Points, in no order, along strands that fork and pass close to each other.
(in the rows, 100 means zero)
Points whose rows are less than 25.5 apart are linked; no others are. Some points are linked to none.
Derur: [ 74 101  86  93  99 144  92 109 171  80 115]
Relo: [119  91 100  99 122 102  91 105  89  83 110]
Peb: [104 106  78  99  76  85  94 107 122 114  60]
gasiz: [112  94  99 115 109 126  98 114 117  84  95]
dalom: [106 100  64  78  91  90  91 104 135  89  73]
nomul: [111 104 123 121 113  93  99  95  61 108 115]
bap: [ 88 106  72  97  92 134  92 111 161  79  95]
Nel: [104 114  86 116  72 100  97 112 126 116  57]
fubu: [ 80 101  90  83  68  65 102  92  93 142  73]
mef: [ 98 121 123 115  72  85 113  80  72 141 101]
suk: [122  81 107  91 135 119  92 107  97  69 125]
kobir: [114 118 122 130  90 102 104  98  85 127  89]
sem: [108  91  97  92 125  79  89  93  68  85 120]
ret: [118  82 109  89 132 127  97 110 109  65 124]
malep: [ 99 110  86 102  68  80  98 104 116 129  56]
matap: [ 73  97  95  92 106 147  95 109 169  75 122]
Demaf: [108 107  97 127  92 120 100 114 120 102  76]
Zuzu: [117  88  93  87 126  92  88  99  87  78 117]
ligi: [ 98  94  92  92 113 137  98 111 144  68 112]
sataz: [ 91 114 119 110  88  78 108  84  62 125 111]
Pumo: [ 73 109 115  95  93  66 113  80  49 110 120]
vodan: [ 98 102  72  88  72  77  94 105 126 118  54]
Dek: [117  91 115 111 128  99  93 100  66  89 123]
bor: [109  84 117 123 116 140 104 115 116  78 106]
tez: [121  81  99  78 142 103  88 100  84  66 134]
nebov: [111  92 123 139 112 138 107 114 108  94  95]
duze: [117  94 126 134 117 129 105 111  93  96 101]
ketip: [112  81 112  85 131 134 100 110 120  59 127]
Losad: [113 115 110 126  88 102 102 105  97 120  80]
nos: [109 105 102 107  98  82  94  99  84 111  91]
rugi: [115  99 101 109 107  96  93 104  89 100  96]
gomus: [114  88  77  61 128  85  88  92 103  72 115]
pafa: [120  86 121 120 126 121  99 110  87  85 113]
Zok: [114  86  82  63 134  83  87  90  92  71 125]
ruta: [108  81 117 111 122 141 105 114 122  70 115]
Meb: [110 120 123 124  87  94 106  92  77 132  95]
ped: [ 78 115 114  97  62  76 117  78  72 144 100]
moma: [ 53  94  83  65  78  58 112  88  78 136  87]
pez: [ 95 107  69  95  90 125  93 111 154  81  87]
tido: [ 95 108  93  96  66  74 101  99 104 139  63]
kor: [118 103 117 126 109 108 100 106  84 106  98]
Fif: [ 88 118 118 105  66  78 114  78  72 141 100]
Buza: [ 96 108  55  72  89 105  92 105 159  81  79]
kanuk: [122  80 110  93 140 113  93 104  86  70 129]
bubil: [ 59 105 106  80  66  69 123  80  65 134 104]
vuki: [ 64 108 114  88  79  68 121  79  53 119 116]
reli: [116  84  89  69 140  88  87  91  83  67 133]
sumez: [ 98 109  85 131  80 127  99 116 142  99  71]
gufi: [119  94 103 109 116 105  94 107  92  91 102]
Gage: [103 104  59  74  87  94  91 103 146  88  73]
ruput: [105 111 108 112  86  82  99  95  84 123  90]
lufar: [110 101  97 121 100 120  99 114 117  94  85]
Daro: [116 103 109 122 104 108  99 108  95 104  91]
simen: [105 104 113 112 110  83  96  93  65 106 112]
lan: [100 111  80 122  75 112  98 113 137 106  61]
Mamuk: [112  91  97 104 113 128  97 112 121  77 103]
fiku: [ 94 109  61  77  93 116  92 108 159  77  86]
vageb: [110  86  89  80 127  78  87  91  76  79 121]
Gif: [111 115 102 123  83 100 100 108 107 120  71]
lak: [ 99 111 114 109  89  78 101  90  71 123 101]
Vapov: [104  76 124 106 125 146 106 112 126  62 125]
Ribub: [ 50 103  99  71  66  69 125  83  67 136 100]
Duseb: [102  84  65  52 123  64  88  83 100  81 108]
Lafug: [118  98 124 131 116 118 102 109  86 102 101]
mifo: [109 101  79 101  96 112  94 112 130  86  82]
Someg: [117  86 115 118 121 130 101 113 104  81 109]
Suv: [101 102 112 105 112  77  96  90  59 102 117]
Tamib: [ 76 103  80  99  93 143  91 110 171  82 107]
kina: [ 91 102 111 102 110  71  99  87  53 100 121]
Fav: [ 87  97  94  88 111 141  97 111 155  68 118]
nogis: [ 81 115 122 104  86  75 115  78  51 118 120]
Zof: [ 80 103 111  95 104  64 106  84  49 102 121]
fugir: [ 64 110 114  87  68  72 125  76  60 130 111]
fepo: [ 71 103  97  81  66  65 109  88  82 144  85]
revo: [111  88  68  53 126  77  88  90 108  75 112]
sipu: [104 112  96 135  85 123 102 114 127 106  69]
Zamu: [105 120 127 123  86  90 109  85  69 132 105]
Fezo: [104  80 120  89 129 141 103 112 128  58 131]
Vave: [ 86 106  90  87  62  69 102  96 103 146  64]
Gere: [120  88 118 114 129 109  95 106  76  88 118]
Dakun: [107 117  98 124  74 101 103 109 116 124  61]
rirut: [ 76 107 105  89  67  68 110  84  77 142  92]
munad: [106  91  96  97 114 135  97 113 131  71 109]
besem: [112  91 109 103 127  89  92  96  63  89 124]
lebop: [ 48  99  92  66  68  66 121  87  72 141  93]

A fork is a point with three links, a tip a point with one. Leave the first point through the second and follow the links. Name the first fork or tip that comes.
bubil, fugir | Pumo
vuki, fugir | moma
reli, Zok | Duseb
Derur, Tamib | dalom
fepo, fubu | vodan
Pumo, nogis | rugi
Zof, kina | nomul
Daro, kor | nebov

Name the points in between on the shortest way along the links from the first point to the second, in order.
Duseb, tez | revo gomus Zok reli
simen, bubil | Suv kina Zof Pumo vuki fugir
Demaf, ligi | lufar gasiz Mamuk munad
fiku, Fav | pez bap Tamib Derur matap
ketip, pafa | Fezo Vapov ruta bor Someg
kobir, lan | Losad Gif Dakun Nel
